Each row is a point on a tangle of strands that fork, close into loops and nearly touch. The rows are in no order.
(in the rows, 100 means zero)
Points whose rows are less than 111 apart are linked; no others are. Some points are linked to none.
k633: [146 155 94 95 28 124 73 96 60 50 67 72 151 88 121 65 134 91 81 116 95 124 118 117 113 69]
k143: [133 107 103 107 119 104 109 86 95 124 85 112 62 106 82 75 82 96 97 74 96 114 113 79 94 127]
k565: [64 62 77 118 85 115 98 88 119 88 84 106 153 63 75 55 123 103 110 91 59 138 78 142 86 68]
k34: [103 71 122 95 125 108 107 80 93 135 126 174 70 97 72 97 138 66 103 92 50 88 33 74 60 107]
k360: [88 137 64 96 61 95 92 84 91 67 94 78 107 81 76 119 95 90 111 117 107 148 153 149 87 77]
k624: [136 85 111 107 67 153 87 101 58 106 122 104 97 108 101 90 48 140 74 153 106 59 112 76 76 112]
k951: [88 63 69 125 167 98 131 72 133 124 127 134 106 84 94 131 97 132 91 99 99 70 79 106 115 124]
k869: [102 152 93 75 42 110 88 120 59 57 70 74 117 76 94 96 93 106 87 100 116 151 125 102 95 83]
k131: [65 105 114 69 140 79 111 121 138 93 63 90 102 90 112 51 119 81 125 63 130 99 90 110 110 97]
k468: [64 92 108 105 132 76 97 118 141 46 35 90 128 101 125 55 130 90 119 44 88 103 101 129 119 100]
k588: [93 114 150 109 92 88 98 144 68 47 70 107 138 130 108 147 118 119 71 68 117 78 95 96 115 119]
k202: [86 135 115 89 115 121 120 153 93 81 113 59 107 138 126 84 92 129 77 122 171 81 85 121 109 136]
k538: [86 63 126 94 111 124 103 98 49 65 129 115 102 116 96 131 93 82 96 114 93 54 85 101 57 81]
k912: [37 65 105 70 119 83 99 91 145 93 99 105 53 63 84 66 84 71 101 118 83 133 104 123 69 89]
k177: [77 70 129 135 100 111 106 108 106 62 78 102 97 131 141 61 90 86 89 65 35 104 114 130 82 97]
k556: [102 45 70 130 139 83 100 64 114 146 95 86 68 103 97 99 70 94 122 100 75 101 94 50 121 126]
k550: [110 159 52 104 127 81 93 80 143 114 84 106 46 102 138 82 142 45 113 86 76 103 93 86 130 121]
k727: [110 139 85 87 88 99 78 125 143 99 95 65 131 97 141 83 154 92 106 85 99 77 99 126 134 70]
k589: [58 51 135 90 118 81 125 109 141 89 126 158 115 117 83 118 104 120 88 102 79 97 105 52 97 96]
k432: [81 114 70 110 146 87 97 83 136 114 107 78 64 90 99 98 95 97 108 85 105 104 117 151 101 120]
k858: [156 113 109 92 64 82 89 67 74 112 121 154 89 106 78 121 129 69 115 61 108 105 79 103 83 103]
k963: [127 117 110 107 52 77 92 98 116 114 83 142 94 101 95 108 109 114 99 82 67 141 134 43 118 114]
k701: [113 100 116 110 130 83 120 76 53 100 88 143 80 121 112 181 78 82 108 81 135 77 97 60 100 102]
k985: [97 67 88 130 122 108 119 85 114 153 105 145 81 97 77 83 129 89 101 59 30 102 63 113 77 129]
k782: [135 136 69 109 87 85 64 108 113 130 81 84 142 70 104 116 120 139 129 94 84 103 110 74 157 90]
k265: [132 114 128 94 58 107 97 101 121 119 111 161 87 95 84 57 113 106 76 92 48 129 111 67 90 102]
k178: [136 71 117 102 74 149 104 90 62 102 127 114 129 113 73 68 138 124 96 110 92 77 66 121 82 70]
k155: [152 64 132 108 103 118 88 90 28 84 90 123 112 128 121 127 75 107 101 72 131 50 75 90 90 106]
k989: [111 52 119 134 141 107 123 91 63 79 81 132 101 130 117 140 71 103 88 66 119 56 104 82 90 118]
k975: [45 38 135 81 86 75 108 121 146 77 104 129 121 95 94 64 96 86 103 109 57 119 110 80 94 77]
k461: [156 122 125 89 91 109 94 119 65 93 62 106 92 120 94 80 79 130 76 70 136 106 102 75 92 124]
k438: [142 104 107 115 98 98 90 67 82 154 110 155 45 117 79 115 93 90 107 71 95 96 79 76 81 142]
k193: [102 67 58 161 119 89 95 54 82 126 67 113 81 108 85 106 110 79 149 73 63 128 94 44 109 107]
k430: [85 63 84 91 78 129 108 102 109 121 115 143 147 78 55 66 134 117 98 104 49 121 70 97 80 62]
k711: [89 140 106 74 85 80 78 123 126 130 60 51 115 86 115 77 76 105 102 102 137 145 107 88 133 112]
k866: [54 103 95 51 144 88 113 120 129 103 123 114 58 79 98 93 94 101 79 140 158 68 79 106 78 103]
k352: [163 141 92 85 51 89 89 83 87 134 132 103 97 83 57 145 152 79 112 112 129 106 106 84 127 68]
k141: [127 72 101 126 100 124 101 72 89 95 138 90 126 123 91 121 123 110 99 101 75 58 86 130 110 68]
k245: [85 111 87 93 76 110 64 95 121 85 75 83 105 57 123 24 81 81 96 115 87 123 95 108 90 58]
k455: [94 96 118 76 82 108 105 116 104 108 124 126 85 106 88 107 61 128 66 147 118 78 119 62 87 116]
k120: [116 146 120 72 59 85 91 97 78 88 117 145 84 106 95 108 116 62 94 78 95 116 126 89 64 98]
k518: [79 97 99 121 113 105 93 118 101 88 133 56 134 130 155 141 112 95 117 113 80 33 89 100 129 72]
k102: [150 128 122 116 43 124 82 88 73 93 130 113 99 134 115 99 96 111 79 95 86 100 118 144 75 110]
k448: [59 158 81 74 121 82 111 130 128 130 115 88 73 98 108 118 116 64 113 95 155 118 96 98 93 114]
k759: [66 104 113 110 101 110 99 122 99 41 69 66 138 106 105 67 103 136 118 104 117 98 89 136 112 111]
k287: [64 78 124 89 117 61 116 126 122 87 85 139 129 92 77 130 115 112 110 97 122 93 78 31 123 98]
k957: [154 111 106 88 135 100 114 67 63 124 147 91 50 97 70 135 104 75 83 100 137 53 79 140 90 83]
k280: [82 143 52 118 114 67 94 65 136 107 96 113 41 91 101 112 124 56 118 83 83 135 124 119 90 126]
k551: [64 119 68 78 120 90 70 97 117 102 95 77 53 66 138 88 111 34 139 117 69 99 96 94 94 73]
k346: [80 125 100 68 122 87 97 112 97 95 118 101 29 79 95 101 111 54 114 123 87 86 82 83 66 85]
k789: [37 71 113 100 92 105 105 100 115 53 115 113 76 91 80 81 88 95 87 133 78 130 114 144 50 91]
k424: [83 129 103 77 75 90 118 140 79 103 124 103 111 109 86 172 100 91 103 127 132 110 103 55 93 87]
k946: [89 79 95 115 85 85 120 74 79 110 112 156 116 93 52 150 98 97 110 83 91 126 113 102 75 114]
k343: [85 79 132 136 71 102 98 115 119 30 63 99 135 105 118 31 80 103 85 82 62 150 110 130 96 101]
k145: [97 117 107 107 89 80 99 122 96 72 54 109 127 102 121 95 138 86 114 52 82 108 117 91 117 101]
k473: [65 66 117 100 67 101 99 117 119 83 132 97 113 109 118 125 54 137 83 169 95 85 137 86 109 114]
k781: [119 94 119 117 83 118 127 76 86 66 162 101 106 125 89 142 93 132 74 148 129 71 109 145 107 115]
k86: [106 141 97 111 112 96 96 116 88 44 39 60 119 115 120 71 101 110 97 64 130 104 117 150 115 114]
k788: [75 119 86 93 127 96 102 142 74 80 59 42 114 105 133 108 93 85 115 66 156 98 86 117 122 104]
k911: [125 82 139 102 49 81 94 104 69 83 47 152 106 104 84 91 93 99 83 64 75 150 131 72 99 121]
k965: [79 58 80 120 133 102 114 82 145 149 136 130 101 80 69 109 132 114 108 103 53 78 62 113 104 98]
k31: [78 98 90 112 61 134 80 88 107 76 126 87 68 72 90 73 63 103 79 150 64 131 112 135 60 85]
k249: [80 62 103 93 93 60 100 78 137 104 95 104 45 78 101 61 80 68 97 99 50 164 98 79 89 106]
k773: [85 65 78 96 114 114 96 101 72 72 70 101 153 68 50 72 116 124 117 87 113 122 81 117 94 77]
k581: [82 94 62 91 117 104 99 73 106 86 144 60 95 86 85 114 109 118 98 154 138 71 104 159 103 95]
k467: [125 67 102 128 93 124 127 79 54 125 79 128 114 129 83 101 78 100 76 37 84 104 91 145 70 141]
k117: [172 112 118 93 112 121 88 94 45 106 93 85 117 124 109 129 104 117 91 92 145 41 67 93 107 77]
k8: [143 99 105 133 69 149 94 82 77 127 94 116 95 133 118 68 86 106 70 52 48 100 97 140 70 129]
k813: [86 122 75 95 88 74 98 88 100 71 63 112 74 68 74 77 82 67 107 89 110 172 146 116 92 102]
k746: [85 109 108 64 95 81 84 144 126 125 87 102 142 91 94 128 126 116 124 116 120 100 72 28 137 92]
k948: [88 34 85 133 131 123 127 79 54 70 108 123 130 104 107 120 100 112 89 120 113 59 95 110 81 101]
k826: [81 56 97 147 122 99 130 92 116 100 95 122 103 122 110 101 116 90 90 43 30 104 104 134 91 123]
k309: [122 83 108 83 118 86 95 111 110 133 57 45 104 105 114 70 59 135 90 102 142 110 107 73 134 120]
k12: [49 138 100 81 107 64 109 111 143 121 69 63 67 89 110 81 76 75 105 98 156 150 117 124 101 127]
k993: [90 61 99 111 106 40 98 63 151 140 102 87 55 106 105 93 88 103 122 108 60 138 102 63 116 128]
k689: [109 95 104 73 131 107 122 137 106 116 86 66 92 114 139 83 58 133 66 115 164 60 79 74 118 128]
k978: [77 150 81 69 85 93 91 113 150 143 126 78 99 77 83 126 93 99 114 126 137 124 112 116 105 97]
k736: [50 113 103 88 113 94 85 127 138 113 119 53 144 109 141 134 114 97 128 125 126 78 86 122 120 86]
k894: [92 101 104 85 165 78 130 103 75 96 82 114 84 117 101 133 106 83 121 70 146 72 63 43 107 94]
k990: [137 74 114 118 65 101 96 88 54 108 65 158 131 100 67 139 109 106 108 52 94 137 106 87 98 135]
k762: [92 87 119 126 105 125 98 93 113 77 97 69 141 116 125 59 74 170 112 132 111 97 97 147 135 131]
k697: [78 130 84 93 81 102 69 104 123 118 128 71 67 74 113 104 64 92 99 144 85 117 126 113 95 82]
k717: [123 121 85 87 115 95 104 80 73 125 127 109 96 87 65 132 127 85 130 112 122 88 79 57 106 66]
k197: [91 121 103 83 76 114 79 118 114 81 102 88 121 95 121 62 133 93 100 118 78 96 95 103 96 58]
k500: [128 101 105 102 79 114 86 107 132 137 119 121 103 89 74 68 86 155 91 119 64 115 108 88 102 100]
k846: [84 76 91 93 123 107 102 98 46 80 89 91 85 95 99 115 95 68 124 88 100 82 115 71 79 71]
k722: [107 67 104 98 51 149 107 87 88 116 121 114 124 79 63 49 131 102 83 133 39 107 49 147 65 73]
k927: [155 141 78 119 112 97 92 74 103 128 74 104 76 113 123 76 116 74 103 60 74 105 112 59 121 129]
k554: [87 76 93 100 100 119 95 100 90 89 49 85 112 72 85 31 67 105 104 93 115 141 98 99 88 73]
k39: [113 161 98 96 82 87 110 132 111 130 138 87 124 118 122 160 132 96 100 100 107 101 88 70 124 102]
k666: [117 115 97 59 92 119 84 127 84 133 112 110 113 89 82 98 114 111 110 122 104 79 73 20 97 68]
k583: [70 107 92 96 101 53 108 94 113 74 48 113 92 89 91 85 120 68 131 77 96 151 121 66 117 109]
k437: [79 69 101 121 140 65 126 90 145 116 112 105 114 117 117 150 74 126 85 105 111 78 113 92 124 125]
k235: [79 67 112 139 68 124 121 85 116 73 74 96 123 108 79 40 60 129 66 107 71 146 99 157 80 129]
k15: [72 69 102 68 157 99 92 129 124 113 131 105 45 73 115 101 94 82 87 141 93 54 77 86 76 86]
k675: [148 153 97 79 69 94 92 129 113 113 51 90 91 99 92 63 84 122 79 84 127 144 119 73 124 120]
k953: [164 145 89 99 79 111 83 105 39 106 79 68 112 115 123 139 114 92 103 80 115 82 114 73 112 81]
k299: [129 141 111 99 131 93 117 94 91 97 123 91 77 122 100 118 131 88 93 68 114 66 96 124 95 92]
k168: [110 83 62 96 130 98 109 72 92 113 146 90 112 73 55 141 110 119 108 139 136 65 97 106 119 61]
k930: [101 89 96 136 93 96 114 61 87 91 144 108 105 116 73 170 88 114 88 110 92 102 137 140 89 109]
k439: [142 96 106 97 58 148 69 83 47 116 137 108 76 105 95 102 60 99 87 116 95 91 100 122 55 98]
k905: [85 51 109 121 79 115 86 95 136 104 115 81 128 100 132 76 37 160 91 164 94 101 122 106 122 137]
k854: [106 169 81 83 80 80 100 98 103 87 101 110 49 96 122 106 113 36 86 89 88 126 142 124 85 119]
k822: [161 142 94 108 60 90 83 101 111 115 116 66 140 86 63 133 144 123 109 101 106 101 115 116 147 70]
k606: [108 143 118 97 100 92 119 120 102 103 169 84 95 130 118 163 125 86 87 104 110 61 86 116 106 71]
k221: [130 105 89 124 121 125 93 94 120 97 97 57 127 113 107 78 130 131 114 93 95 63 96 132 120 83]
k415: [122 57 111 117 133 82 117 104 113 119 77 80 105 116 126 122 51 139 83 92 106 86 114 45 148 128]
k922: [71 101 98 83 99 92 83 136 110 125 97 55 79 96 166 104 93 46 121 107 86 98 111 57 112 80]
k62: [74 93 83 74 132 115 95 118 64 93 97 65 109 93 117 112 82 88 114 112 144 62 89 80 107 78]
k814: [71 98 102 54 143 99 119 118 115 83 86 112 113 83 71 68 113 120 104 109 161 81 81 111 94 95]
k720: [95 117 92 111 111 101 89 123 94 104 105 60 90 121 161 124 88 79 107 88 64 66 121 95 114 94]
k379: [112 132 127 96 97 121 133 103 79 53 145 64 107 142 97 94 106 122 90 146 157 57 92 151 117 127]
k928: [69 39 76 96 100 107 74 93 88 114 93 77 97 68 106 90 52 87 121 142 84 107 111 61 105 68]
k254: [92 90 95 109 128 124 111 80 116 96 129 90 80 88 88 86 90 129 87 119 105 96 110 175 71 127]

A tip is a point with one link. Name the tips that can be reached along the links from each point below, in the order of the rows.
k102 | k467, k894, k953
k551 | k633, k736
k606 | k957, k424

A piece is all that can be reached along the links. How many separate loops has the piece of each point below (a circle has one, a figure eight two, a Y none), and how many tips (points with one link)?
k606 | loops 0, tips 2
k34 | loops 1, tips 6
k468 | loops 0, tips 2
k894 | loops 0, tips 3
k430 | loops 1, tips 0

A fork is a point with three links, a tip a point with one. Leave the first point through the second and follow the links. Name the first fork or tip that comes.
k8 / k102 | k989
k551 / k346 | k633
k145 / k468 | k736
k963 / k911 | k309
k689 / k202 | k500
k788 / k86 | k467
